Each row is a point on a landscape with many peaks, with its height.
A climber steps from a point to the highest of its 2 nearest points, and stops where none of them is higher. Distance is the straight distance between rows; heights are no part of it.
j_537 (h 327): [149 131 138 163 132 159 142 145  54 153 140  91 115 140 122 164 134 145
  84  76 121 144 105 141]
j_64 (h 400): [104 135  86 142 121 173  89 160 111 161 149  88 116 133 139 136 115 204
 132 131 143 161 171 119]
j_178 (h 114): [105 143 115 146  97 113 159 104 119 138 108 101 181  63 102 189 172 120
 174 166 120 128  97 141]
j_297 (h 296): [177 131 120 133 130 118 165 117 101  83 130 114  97 133 129 105 109 118
  64 111 116 113 130  61]
j_944 (h 78): [126 155 170 135 180 100 165 137 128  75 103 153 121 131 111 118 135 116
 144 129 153  96  85 156]
j_594 (h 201): [115  57 186 152 108 175 140 145 156  76 123 127 112 135 101 137 132 118
 127 149 109 122 144  87]
j_54 (h 321): [179 111 156 124 119 131 165  82 110  99 113 122 111 123 128 120 106  86
  77 111 152  85 137  92]
j_720 (h 99): [147 146 150 140 205 135 109 178 157  88 160 122 128 146 180  98 116 131
 136  75 118 144 131 166]
j_293 (h 387): [181 141 130 157 168 113 143 122 128  55 119 139 135 145 158  74 113  89
 132 124 179 108 128 146]
j_837 (h 293): [137 134 162 107 167 123 140 137 177  41 151 137 151 120 136 111 121 107
 163 125 108 116 132 136]
j_261 (h 315): [137 131 163 111 171 112 156  99 144  66 143 129 136 111 123 140 128  74
 136 134 107 124  81 135]
j_424 (h 30): [124  86 141 138  95 179  69 123 146 216 147 118 130 157 154 146 125 136
 116 118 110 120 154 143]
j_29 (h 392): [158 132  94 155  77 106 101  73  95 199 101 132 136 146 135  86 129 107
 109 127 178  99 116 171]
j_378 (h 360): [103 116 144 111 123 108 168 121  59 147 132 113 113 136 103 105 156 111
 123  72 213 123  51 229]
j_427 (h 186): [100  98 124 132 112 148 100 118 127 146 152 140 156 153 132 133 144  84
 163 130 132 137  92 173]
j_750 (h 453): [110 114 127 122 131 122 112 119 162  93 107 129 150 141 149 130 112 137
 171 151 162 124 150 120]
j_486 (h 244): [153 121 132 133 145 135 147 109  94 126 164 112 128 121 105 146 141  60
  84 114  60 131  75 129]
j_509 (h 396): [ 91 115 105 163  92 127 117 110 110 144 107 112 125 123 124 122 136 142
 176 161 167 119 128 157]
j_826 (h 406): [124  90 177  92 122 163 139 170 199  80 131 138 116  96 116 147 129 145
 153 126  68 151 181  59]
j_437 (h 401): [ 91 147 135 119 127 151 146 162 109 132 150 125  73 137  98 146 128 194
  99 130  90 131 114  63]
j_847 (h 365): [159 144 186 126 165 122 169 139 145  94 118 115 136  68 119 184 143 130
 143 115  96 111 133 117]
j_422 (h 108): [131 142 116 116 201 125 102 163 138  98 184 108 150 139 163 120 130 126
 134 101  83 170  94 155]
j_127 (h 310): [163 124 136 174 117 146 130 141 100 161 138  98 132 129 142 152 129 129
  96 113 106 115 130 111]
j_359 (h 418): [169 152 119 103 142  97 128 103  86 132 140  79 155 100 154 141 110 136
 115 103 190 151 132 172]
j_566 (h 35): [115  77 155  99  74 149  77 111 171 179 135 126 141 137 143 164 126  98
 133 135  98 125 161 116]
j_383 (h 393): [185 167  89 134 148 102 129 109  93  99 137  92 160  95 152 145 109 135
 115 122 146 175 108 154]
j_271 (h 152): [ 77 143 138 129 155 122 135 167 102 132 113 127 112 139 116 134 127 173
 153 125 177 137  96 170]
j_221 (h 437): [161 166  56 140 138 133  59 125 156 152 149 113 123 155 175  89 121 179
 107 146 102 149 171  89]
j_857 (h 301): [170 119 107 117 150 113 164 163  53 130 141 113  79 153 121 119  97 128
  68  30 141 161 113 143]
j_887 (h 123): [ 61  89 162 116  80 143 143 153 157  86 116 153  91 122  99 151 112 158
 154 167 136 124 168  83]
j_208 (h 345): [135 122 169 128 132 142 185 126 144  97 101 123 126  75  89 184 155 121
 131 136  59 117 111  79]
j_794 (h 232): [161  65 126 162 106 128 135  97  96  53 124  98 155 120 141 115 116  97
 135 145 164 121 137 107]
j_38 (h 107): [122 119 101 123 125 109 147  85 118  85 135 104 187  76 124 180 155  93
 171 167 104 146  79 135]
j_470 (h 472): [137 143  92 105 144 159  77 152 164 118 152 131 107 144 166  77 104 204
 108 129 118 156 175  71]
j_828 (h 154): [ 93  59 158 133  68 156 111 102 161 151 107 132 151 131 111 157 155  85
 156 150 138 102 123 148]
j_200 (h 82): [119 151 130 124 176  99 152 153 126  71 137 109 130  67 122 158 119 180
 156 138 117 143 115 125]
j_121 (h 410): [ 83  72 111 104 110 141 112 131 152 102 128 117 152 118 125 159 131 116
 181 153 140 148 154 125]
j_162 (h 17): [ 82 105  90 114  65 141 116 119 150 164 135 142 131  93 123 195 136 166
 153 181  84 135 149  82]
j_522 (h 230): [ 69  86 144 111  90 117 145 120 159  37 125 171 121 136 103 101 121  87
 165 176 115 124 141  92]
j_872 (h 379): [118 150 118 109 112 138  78 129 155 170 103 145 112 143 132 115 105 177
 120 130 173 117 182 123]
j_966 (h 161): [132 139 169 136 148 141 137 125 169 161 108 168 130 145 115 109 157  73
 145 132  90  83  85 151]
j_993 (h 421): [183 162 125 119 185  88 179 142  66  97 129 141  94 132 118  80 111  89
  92  44 178 134 100 183]
j_324 (h 370): [110  99  71 149 107 153  98 139 189 152 149 122 180  93 157 136 160 109
 180 163  61 175 170 114]
j_245 (h 169): [ 72  38 134 117  64 163 127 108 148 125 140 125 147 112 112 177 154  79
 155 155  97 139 130 115]
j_972 (h 395): [135  82 154 118 136 149  83 124 161  81 152 115 149 163 163 114 107  86
 138 120 155 134 147 143]
j_673 (h 235): [142 127 108  88 152 101 107 116 100 131 180 111 130 137 140 134 102 108
  91  87 131 162  95 144]
j_119 (h 298): [115  89 163 130 151 140 132 157 166  24 142 131 128 139 145 101 113 125
 155 133 127 130 163 105]
j_654 (h 116): [121 131 153 130 162 156 109 190 133 116 120 131  92 166 144 105 119 178
 144 112 162 122 165 117]
j_956 (h 514): [119 111 154  96 104 107 140  74 126 112 115 123 161  93 119 163 132 105
 149 145 151 111  94 149]
j_855 (h 88): [121 175 121 112 193  73 161 143 111  54 137 136 119 105 132 117 107 172
 137 133 146 139 109 130]
j_279 (h 102): [108 122  93 124 160 125 151 189 191  68 154 132 141  78 126 134 136 166
 167 146  69 165 150  84]
j_728 (h 119): [112 118 146 137 185 159 127 150 126  88 179 132 122 139 117 124 132  97
 138 104  83 157  76 144]
j_744 (h 490): [116 110 170 135 147 138 155 126  61 124 147  80 135 112 105 190 155 124
 119  89 142 130  72 198]
j_880 (h 210): [127 158 130  88  97  63 152  77 130 135  95 189  86 155 101  89 107 100
  75 137 147  84 122 109]
j_625 (h 372): [104 108 127 172 127 186 103 172  85 172 162  88 119 153 145 158 133 186
 110  97 133 157 144 137]
j_631 (h 263): [103  85 155 107  80 131 141 134 198  60  94 161 137 137 125 115 127  98
 168 168 113 115 184  63]
j_783 (h 53): [135 135 107  95  99  96 128  71 112 110 128 127 126 102 118 165 115 144
 102 155 110 121 106  86]
j_540 (h 207): [ 63 115 167  78 118 117 157 126 163  33 157 175 111 139  85 120 110 111
 146 152  91 137 118  78]
j_494 (h 364): [122 124 176 105 161 136 159 164 190  47 142 148 109 113 112 131 129 143
 143 132  65 147 145  77]
j_491 (h 155): [ 68  53 145  92  62 153 138 122 172 163 120 153 143  94  97 200 152 108
 173 162  86 129 147 108]
j_871 (h 156): [138 154 100 118 148 112  86 111 115 159 142 140 138 154 145 108 111 118
 137 114 181 136 126 169]
j_219 (h 362): [146 135 151  74 175 102 147 116 119  65 150 154  92 154 122  84  83  94
  70  93 132 134 107 112]
j_43 (h 531): [128 197 121 137 163  95 143 145 181 117  75 174 136 103 125 107 141 156
 173 178 126 104 143 118]
j_355 (h 127): [100 138 111 101 149 123  97 185 129 117 153 121  84 151 141 114  81 207
 137 102 162 141 150 130]
j_818 (h 460): [129  95 156 115  89 140 152 131 183 109 110 130 135  88 123 165 145 155
 153 155  76 137 181  58]
j_211 (h 312): [135 183 107 110 131  95 127  95  98 205 127 145 132 123 117 131 151 106
  87 121 107  99  59 158]
j_525 (h 259): [ 60 117 126 108  97 133 114 140 138 129 137 168  80 197 110 100  96 133
 113 140 153 117 128 107]
j_831 (h 100): [111 124 102 103 119 110 156  99 165  75 137 147 155  87 125 144 149  91
 164 169  91 131 104 103]
j_924 (h 530): [172 192  98 184 178 140 128 180 149 116 125 118 130 136 165  80 134 170
 141 131 109 149 155 107]
j_325 (h 368): [191 149 114 133 161 124 109 140 102 115 153  75 157 117 166 113 118 132
 103  98 120 156 123 134]
j_713 (h 271): [171 108 134 120 152 141 177 143  94  79 160 112  63 147 120 112 102 146
  43  78 105 130 136  68]
j_768 (h 147): [143 175 108 155 137 124  79 114 128 175  97 128 151 146 143  79 135 124
 163 152 174 120 136 193]
j_800 (h 485): [137 151  70 134 109 112 114 128 102 183 107 121 109 135 128 122 114 164
  75 125 142 120 148 118]
j_657 (h 479): [133 100 141  85 124 100 130  78 104  68 160 127 138 148 140 115  95  86
 113 123 156 115 113 140]
j_827 (h 286): [113 152  68 119 123  97 139 124  74 156 148 130  96 145  99 119 115 122
  88 111 134 132  72 132]
j_301 (h 266): [142 127 125 105 145 148 137 157  77 173 157 119  70 171 120 132 110 162
  67  51 134 156 122 124]
j_906 (h 111): [ 74 130 154 111 127 127 151 168 167 105 128 144 108 116 111 169 135 172
 170 137 111 126 136  93]
j_214 (h 66): [131 180 140  92 148  74 156 121 115 133  99 149  95 130 109 131 117 145
  87 110 158 108 112 122]
j_169 (h 575): [179 170  73 119 115  85 117  94 125 122  95 122 114 128 144  86  91 144
  77 139 150 120 170  88]
j_292 (h 213): [169  72 105 157  78 131 144  95 107 100 111 109 135 122 132 133 113 107
  96 154 135 108 148  88]
j_945 (h 363): [100  94 147 124  99 158 156 150  97 125 120 128  57 150 104 161  99 199
  88 122 130 132 149  71]
j_342 (h 383): [103 132 148  82 122 168  97 171 213 200 146 174 127 115 129 154 160 115
 141 131  39 154 135 117]
j_258 (h 366): [136  97  85 170 118 160  95 152 121 113 171  99 137 156 156 100 125 142
 136 144 118 163 149  96]
j_811 (h 430): [108  78 114 151  95 129 140 103  79 142 121 108 143 130 104 144 151 120
 135 153 150 127  90 141]
j_433 (h 455): [180 129 107 166 130 144 105 118 143 120 105 103 153 115 163 109 129 108
 140 148 142 119 165 116]
j_741 (h 451): [156 131 150 115 157 113 132 118  65 133 137  74 160  98 129 176 142 122
 129  89 167 153  83 192]
j_113 (h 355): [134 165 125 112 126 104  74 109 151 166  78 121 129 131 139 119 108 150
 139 148 202 106 191 160]
j_473 (h 518): [126 118 114 128 129 183  84 153 157 148 178 119 117 148 163 121 125 187
 114 112  95 156 166  81]
j_700 (h 502): [ 97 154 150  99 133  86 144 122 155  70 106 149 146 125 128 109 109 143
 183 152 191 121 142 135]
j_585 (h 415): [115 105 149  94 118 115 145 122 184  64 114 129 166  70 128 152 142 122
 166 159 106 136 175  80]
j_527 (h 510): [152 125  97 123 108 148 132 142 168 135 117 110 133  75 141 163 146 186
 139 155  79 142 162  68]
j_667 (h 456): [128 138  88 123  84  96 118 101  92 224 107 153  88 152 112 114 110 143
  56  98 133 111 133 124]
j_464 (h 348): [102  97  93 135  97 145 125 125 170 157 131 139 155 119 120 148 159  97
 169 170  57 139 137 113]
j_257 (h 215): [128 192 128 108 124  80 133  90 152 148  98 170 107 141 113  98 115 117
  98 160 119  81 103 122]
j_74 (h 206): [148 136 184  93 120 112 138 128 121 143 111 171  76 175 102  86 110  96
  75  82 139  99 120 120]
j_675 (h 20): [ 80 135 100 120  83 139 120 122 159 203 133 146 112 126 119 175 133 175
 127 158  88 140 128 115]
j_565 (h 141): [ 75 134 103 111 140 124 124 164 101 126 150 131  85 158 113 115 103 174
 124 112 181 132 109 137]
j_933 (h 420): [117 134 115 142 142 118 154 143  57 147 119 146  99 154 121  89 128 116
 117  80 198 122  88 189]
j_483 (h 106): [137 139 138 148 186 125 118 172 127  96 127 127 132 144 150 110 111 154
 153 124 153 143 143 151]
j_602 (h 429): [135 146 137 107 101 126  77 107 145 219 115 154  82 161 133 116 112 150
  67 113 119 107 143 119]
j_579 (h 242): [131 124 130 137 112 123 181 110  67 171 113 136  78 147  79 116 132 105
  71  88 132 101  82 118]
j_820 (h 277): [156 136 142 146 119 101 155  85 107 103  70 131 158  98 124 107 135 104
 152 148 205  93 130 164]
j_853 (h 480): [162 139 110 170 115 144 127 126 147 137 105 102 154  98 145 148 136 152
 139 159 108 118 159  90]
j_969 (h 166): [ 94 130  91 118 145 129  73 142 135 155 160 136 115 180 153  96 108 139
 132 126 140 149 109 157]
j_99 (h 13): [ 89 117  77 137  52 115 109  97 148 187 102 126 146  83 110 169 136 142
 156 186 106 119 160 124]
j_58 (h 567): [121 133 159  88 147  98 135  95 133  68 123 132 160 101 138 140 129 120
 163 137 178 117 108 171]
j_576 (h 231): [149 173 124 133 162 102 159 110  89 115 152 139 131 138 117 112 136  82
  93 123  99 120  65 143]
j_374 (h 414): [124 102 147  76 136  97 143 106 100  47 133 139 102 138  98  93  82  81
  89 102 170 132 121 127]
j_876 (h 86): [120 170 139 133 151  91 187 106 134  95 111 166 151 114 104 116 162  97
 171 161 125  95  72 150]
j_163 (h 261): [156 127 148 143 160 143 171 103  65 113 159 102 144 127 100 142 146  59
  98  92 109 143  56 184]
j_706 (h 458): [113 125 119  52 109 112 125 147 216 129 124 145 167  65 142 177 144 127
 183 149 105 177 200 114]
j_687 (h 138): [125 152  81 152 155 118  76 127 133 139 111 109 161 121 149 107 128 152
 180 167 182 161 145 166]
j_182 (h 130): [116  90 124 178 114 154 127 144 144 145 113 127 175 107 132 146 169  86
 178 156 124 110 135 162]
j_416 (h 283): [ 79  93 184  95 111 161  93 136 131 144 152 157  99 195 117 116 109 135
 114 105 148 122 137 130]
j_168 (h 346): [185 158 139 193 135 112 181 125  34 135  72  94 151  91 123 111 153 139
 138 100 203 107 135 181]
j_454 (h 371): [104  55 123 138 121 160  97 149 127 115 138  87 169 132 163 157 128 121
 165 126 147 141 151 150]
j_633 (h 487): [157 171 122 154 160  93 190 162  59 147 116 155 100 151 106  71 129 105
 104  42 178 123  84 182]
j_391 (h 350): [149 144 141 180 160 177 120 199  70 175 150  83 123 154 139 149 125 166
  96  74 118 154 143 150]
j_197 (h 555): [153 115  99 101 123 114  90 117 113 103 142  84 143 131 155 120  86 163
 115 124 190 150 184 137]
j_755 (h 488): [107 174 104  97 154 111 158 148 212 128  82 183 150 100 127 135 155 128
 189 170 101 122 150 117]
j_160 (h 422): [154 120  88 139  95 102 122 102  94 206 115 126 109 173 134  98 109 100
  79  87 167 120 127 159]
j_806 (h 332): [119  82 118 163 119 149 129 158 144  70 138 105 119 138 139 101 120 140
 148 155 116 134 163  91]
j_313 (h 334): [164 142 164  90 197 106 150 117 116  54 182 135 104 115 114 119  97  83
  97 114 102 130  94 133]
j_125 (h 402): [119 139 115 104 121 148 101 170 213 201 144 143 162  98 147 143 166 126
 167 139  57 162 173 122]
j_243 (h 326): [147 154  78 134 138 100 116 118 135  93 143 129 144 135 151  90 119 120
 145 143 128 149 118 120]
j_784 (h 454): [ 97 146 119 114 131 117 144 143 174 130 100 137 169  72 129 166 165 133
 207 159 120 127 141 136]
j_367 (h 137): [ 99 129 147 172 163 135 172 144 116 107 130 120 130 118 111 146 171 113
 159 144  99 118  73 154]
j_833 (h 322): [142 155 144 183 116 128 137 140  78 162  94  95 153 113 124 133 158 145
 141 116 193 108 124 193]
j_170 (h 351): [186 175 121 146 167 154  91 161  99 164 177  77 156 125 168 140 130 153
  96  78 107 177 143 135]
j_661 (h 316): [111 136 107 138  81 121 101 134 171 120  88 149 107 145 130  93 102 167
 139 171 143 105 197  73]
j_662 (h 339): [200 136 171 114 125 111 140 102 118 143  91 129 110 126 136 116 102 110
  81  85 146  80 165 109]
j_153 (h 295): [178 145 149 161 137 137 147 118  85 159 112 103 142 131 139 129 145  92
 104 100 145 110 102 152]
j_364 (h 71): [141 173 156 140 166 115 166 149 101 113 113 153  95 125 105 122 132 151
 112 107 145  99  99 117]
j_166 (h 128): [ 96  95 139 141 169 147 147 155 150  93 151 138 144 127 105 132 150  85
 159 149  77 136  79 135]
j_272 (h 299): [154 126 143 145 117 131 119  95 100 151  70 112 149 112 143 123 136 133
 144 140 219 102 140 178]
j_893 (h 228): [100 149 135 109 100 113 124 123 141 170 124 184  70 174  99  96 111 125
  84 145  96  93 113  85]
j_898 (h 142): [137  66 164 163  82 174 116 117 168 162  92 131 157 116 135 152 162  90
 163 143 104 104 165 137]
j_870 (h 153): [ 90 147 158 161 148 157 140 155 151 174 105 164 147 124 117 133 184  88
 169 146  89 100  78 159]
j_656 (h 281): [161 141 136 144 134 118 175  97  65 131 115 118 134 122 119 121 156  86
  84  93 156 123  57 180]
j_307 (h 184): [110  43 149 135 101 169 160 118 152  80 121 126 136  96 104 176 148  81
 151 158  89 136 147  87]
j_878 (h 178): [142 108 160 164  93 135 141  82 102 199 107 137 116 151 101 125 172  90
  96 117 142  69 103 172]
j_545 (h 374): [183 180 115 186 127 110 155 145  20 156 110  91 155 114 135 123 138 135
 120  76 185 154 116 194]
j_740 (h 425): [177 110 156 174 156 137 120 138 150  95 115 120 144 138 160  88 122  96
 149 124 140 110 152 134]
j_282 (h 468): [116 104 131 106  80 111 128  83  91 149 120 130 122 129 102 153 135 103
 106 133 150 108  91 144]
j_348 (h 417): [145 131 201 125 173 135 155 102 129 135 140 107 170  95 126 173 152  89
 127 103  90 115  85 167]
j_802 (h 41): [ 76  93 155  52  68 120  87  92 181 137 148 143 147 130 117 174 124 110
 138 138 110 131 145 117]
j_914 (h 361): [188 110 134 139  94 132 117 101  93 173  94 104 114 144 136 125 108 130
  59  91 163  98 176 118]
j_438 (h 49): [129 121 119 102  97 118 120  70 172 108 143 127 139 116 129 148 113 112
 110 153  79 126 131  81]
j_955 (h 175): [ 78  96 119 125 114 156  83 140 134 167 157 131 128 146 135 138 121 133
 133 132 128 142 101 147]
j_388 (h 96): [111 174 105 135 195 100 128 156 108  76 118 118 132 115 132 118  99 186
 160 126 184 130 119 158]
j_492 (h 129): [116 185 103 150 167 126 116 156 153 109 112 119 146 115 131 105 131 153
 206 165 169 145 137 175]
j_482 (h 438): [196 235 106 188 173 101 135 158  61 146  96  92 173 109 145  92 135 156
 133 106 162 150 133 179]
j_995 (h 354): [ 97  68 153 115 140 156  87 137 120  93 170 113 115 172 146 117  99 121
 127 101 159 146 136 162]
j_789 (h 241): [120  92 150 128 156 152 150 160  82 104 157 127  57 166  94 116 101 137
  74  80 113 143 117 105]
j_3 (h 61): [137 176 111  75 124  65 133  73 106 156 103 125 114 107 108 129 100 151
  93 120 171 112 123 132]
j_551 (h 302): [108 183 104 108 155  77 128 121 101 169 139 135 121 128 114 113 124 133
 112 117 143 119  47 166]
j_646 (h 216): [106 135 181  88  95 146 124 119 153 148 131 169  55 170 104 114  99 142
  68 118  85 110 140  68]
j_796 (h 357): [185 122 127 111 171 108 173 132  70  86 145 127  92 143  92 100 105  81
  64  47 139 139 105 138]
j_592 (h 240): [ 76 126 130 110  79  98 110 104 152 125 123 189  96 185 114  73 105  97
 116 161 122  99 106  98]
j_468 (h 435): [102 103 142 116 105 170 128 161 144 132 161 135  65 138 127 134 114 200
 121 135  66 150 139  56]
j_260 (h 584): [138 190 105 159 159 121 133 166 165 127 115 150 128 127 127  92 143 152
 148 148 107 123 109 107]
j_691 (h 139): [ 69  54 179 117  71 174 157 130 151 127 104 148 112 119  97 181 138 133
 166 165  98 122 164  80]
j_227 (h 170): [138 142 155 150 111 137 128 125 135 214 100 166 121 163 126  96 157  88
 100 134 107  67 101 165]
j_303 (h 297): [140 119 147 123 146 149 108 145 178 132 138 133 148 119 155 146 143 121
 146 120  94 136 146 119]
j_48 (h 367): [130 111  85 176  66 125 109  89  99 197 130 122 151 158 133 101 149  90
 111 147 127 105  87 157]
j_333 (h 255): [179 115 123 162 117 113 156 104  86  69  99  98 153 112 145 108 112 109
 147 139 198 121 143 153]
j_231 (h 446): [116  94 199 123 174 141 155 129  98 125 135 121 123 108  83 172 155 101
 114  92 101 124  72 184]
j_50 (h 223): [152 190 127 136 161  89 142  94 127 137 121 173 113 147 127  86 128  81
 113 129 114  95  69 143]
j_179 (h 328): [147 167 142 124 141 142  96 128 127 211 153 127 106 139 140 166 130 153
  78  96  85 125 125 111]
j_940 (h 45): [115 109 110  73  70 105  83  63 166 145 142 127 158 119 140 172 112 113
 120 163 114 129 141 117]
j_532 (h 121): [110 180 102 137 192  96 135 174 177  76 135 149 149 108 149  90 135 161
 197 146 134 147 138 145]
j_895 (h 338): [114  66 139 169 144 181 113 189 144  94 157  97 156 130 158 140 138 130
 179 127 103 168 148 153]
j_309 (h 522): [162 176  75 166 127 124 115 117 100 145  98 109 104 130 132 115 116 183
  89 151 151 126 167  76]
j_874 (h 225): [149 146 125 119 111 109 164 109  83 139  98 165  73 159  97  89 122 105
  72 103 164  90 116 111]
j_873 (h 24): [ 83 117 125 113 108 179  95 139 129 219 148 133 101 114 125 185 144 188
 132 123  83 147 148 124]
j_396 (h 439): [115 145  80 158 116 124 100 136  98 150 112  89 128 146 131 133 115 180
 132 128 194 143 170 140]
j_206 (h 651): [155 146 104  90 108  94  98 100 127 124 108 105 117 128 137 114  88 165
 104 145 179 137 203  90]
j_559 (h 93): [ 90 143 129 111 114  84 149  95 153  73 117 170 148 116 116 113 146  90
 157 170 129 110  89 118]
j_793 (h 337): [165 167 124 135 150 168 102 156 142 193 143  94 136 122 159 143 134 176
  97  94  82 147 137 121]
j_223 (h 336): [130 121 167 123 154 149 161 142 175  82 143 159 109 102  93 153 144 109
 121 138  30 132 116  54]
j_226 (h 57): [144 177  95  89 113  79 123  76 129 142  91 123 143  93 134 145 108 149
 114 161 136 110 141 111]
j_681 (h 482): [191 212  87 187 175 111 144 156  91 113 110 104 134 119 141  85 129 160
 127 126 140 151 135 127]
j_114 (h 333): [ 96 126 111 166 101 142 131 130 157 158 132 157 127 142 113 135 161  84
 133 160  75 109  92 116]
j_845 (h 486): [114 108  83 109 120 122  87 110  79 152 141  84 138 141 142 142  95 176
 120 128 193 164 156 150]
j_711 (h 404): [179 195  97 178 150 112 141 118  77 150 103 111 167 125 135 103 141 124
 140 115 156 137 105 196]
j_703 (h 292): [113 109 158 112  76 121 111 129 206 112 103 162 130 140 123  93 111 128
 148 167 110 100 211  79]
j_505 (h 341): [123 135  90 159 118 117 100 118 134  92  82 119 123 131 135  86  99 148
 153 181 182 117 183  98]
j_779 (h 218): [121  83 162 147 139 176 144 150 118  90 148 122  86 143  98 132 133 150
 101 122 107 132 115  81]
j_251 (h 405): [112 130 128  89 102 137  83 129 169 168 138 151  98 157 138 121  99 167
 104 120 113 130 168 108]
j_574 (h 397): [141  90 116 116 106 174 128 153 188 143 140 114 174  81 153 172 160 101
 164 139  66 163 183  98]
j_736 (h 188): [146  74 154 184  60 145 134 102 122 173 101 123 117 139 114 129 145  94
  89 150 120  64 135 134]
j_76 (h 262): [114 127 109 111 117  99 172 111  39 150 138 120 101 140  81 131 145  96
  71  74 128 137  56 152]
j_202 (h 320): [120 167 132  92 137 124 110 104 129 212 147 143 117 130 117 170 130 132
  90 111  69 114  86 147]
j_614 (h 500): [101 105 125  78 112 105 136 145 187 130  98 134 184  39 125 176 158 117
 202 161 124 140 193 135]
j_526 (h 248): [163 150 108  94 153 125 122 118  91 173 164 106 105 152 140 131 108 132
  55  59 121 153 111 119]
j_685 (h 388): [131 144 157 115 138 102 167 122 161  76 100 134 156  82 121 158 137 131
 164 156 117  99 148 104]
j_665 (h 349): [116 122 101 184  66 138 113 110 115 209 143 140 129 151 108 139 163 103
 104 146  71 115  88 133]
j_393 (h 146): [107 154 174 175 150 156 173 167 107 164 115 131 146 102 108 159 195 133
 161 118  83 104  67 147]
j_323 (h 314): [133  86 153 137 180 152 125 165 164  84 155 111 170 107 162 144 139 115
 173 127  92 151 133 132]
j_554 (h 309): [156 139 124 113 144 115 103 113 153 122 149 135 139 130 160 108 126 103
 106 128 116 128 116 113]
j_609 (h 27): [106 130  99 149 107 176  66 132 134 232 147 108 134 142 154 164 134 177
 128 132 104 155 159 137]
j_719 (h 369): [116 141  86 160 102 103 129 109  98 135  77 131 133 120 113 106 111 150
 151 180 184  99 129 121]
j_928 (h 432): [127  89 136  84 145 121 104 101 136  73 156 100 161 128 174 132  88 106
 142 134 169 150 128 156]
j_749 (h 110): [125 141 107 128 166 115 155 173 200  61 117 146 160  89 146 107 153 151
 200 165 113 152 172 101]
j_246 (h 475): [122 110 148 134 114 188 107 147 127 188 151 141  88 145 131 129 124 170
  99 116  83 129 139  84]
j_310 (h 164): [ 65 110 127 145 125 142 114 157 111 137 141 119 141 139 125 164 145 161
 168 126 152 149 109 181]
j_795 (h 353): [151 170 113 171 174 117 145 135 135  69 144 139 146 138 153  72 135  98
 157 140 145 137 101 135]
j_149 (h 219): [116 104 100  99 147 113 124 111  66 102 179 106 135 139 128 124 113  97
 105 113 132 167  56 185]
j_172 (h 329): [144 144 113 128 120 112  86  97 145 111  78 125 139 134 145  75  87 144
 153 157 213 112 188 146]
j_958 (h 122): [105 108 130 159 105 134 148 111 121 147 112 121 171  91 115 149 193  97
 187 162 153 104  85 180]
j_515 (h 391): [183 129 117 159 109 146 117 119  88 208 129 116 103 161 136 115 134 117
  58  77 127 117 139 135]
j_136 (h 424): [123 116 119  72 134 154 103 156 201 155 158 126 163  87 155 186 156 137
 172 119  76 170 181 118]
j_63 (h 407): [163 134  50 174 112 161  74 123 134 152 145  99 158 148 172  72 121 161
 119 133 119 167 171  98]
j_809 (h 203): [123 136 204 104 153 147 130 153 153 128 126 174  68 178 104  99 108 121
  85 104 112  98 129  99]
j_241 (h 199): [149  87 137 166  72 146 129  94 139 130 108 133 120 153 137 112 122 106
 119 148 125  98 166  94]
j_255 (h 313): [ 71  81 163 101 119 146  96 162 139  78 165 154  96 184 129 119  92 151
 135 119 159 136 161 120]
j_24 (h 202): [ 93  93 119 126 126 127 126 116  79 123 177 120 164 138 128 123 150  88
 149 116 141 160  50 189]

Call two points neighbours if one is among the 2 nearest of the other. Go from one point of each pair to the other, from neighbour to neighbour, staying as high as possible. Name the lowest point that can't be avoided.
j_505 and j_614: j_172
j_206 and j_136: j_114
j_58 and j_633: j_656
j_818 and j_505: j_303
j_657 and j_473: j_837
j_260 and j_614: j_784

Two climbers start at each pair of points below. Name the first point that both come to, or write never.
j_166 and j_486: never
j_532 and j_483: j_955
j_76 and j_163: never

For each start below, name the point where the climber stops.
j_749: j_633
j_855: j_633
j_728: j_260
j_74: j_744
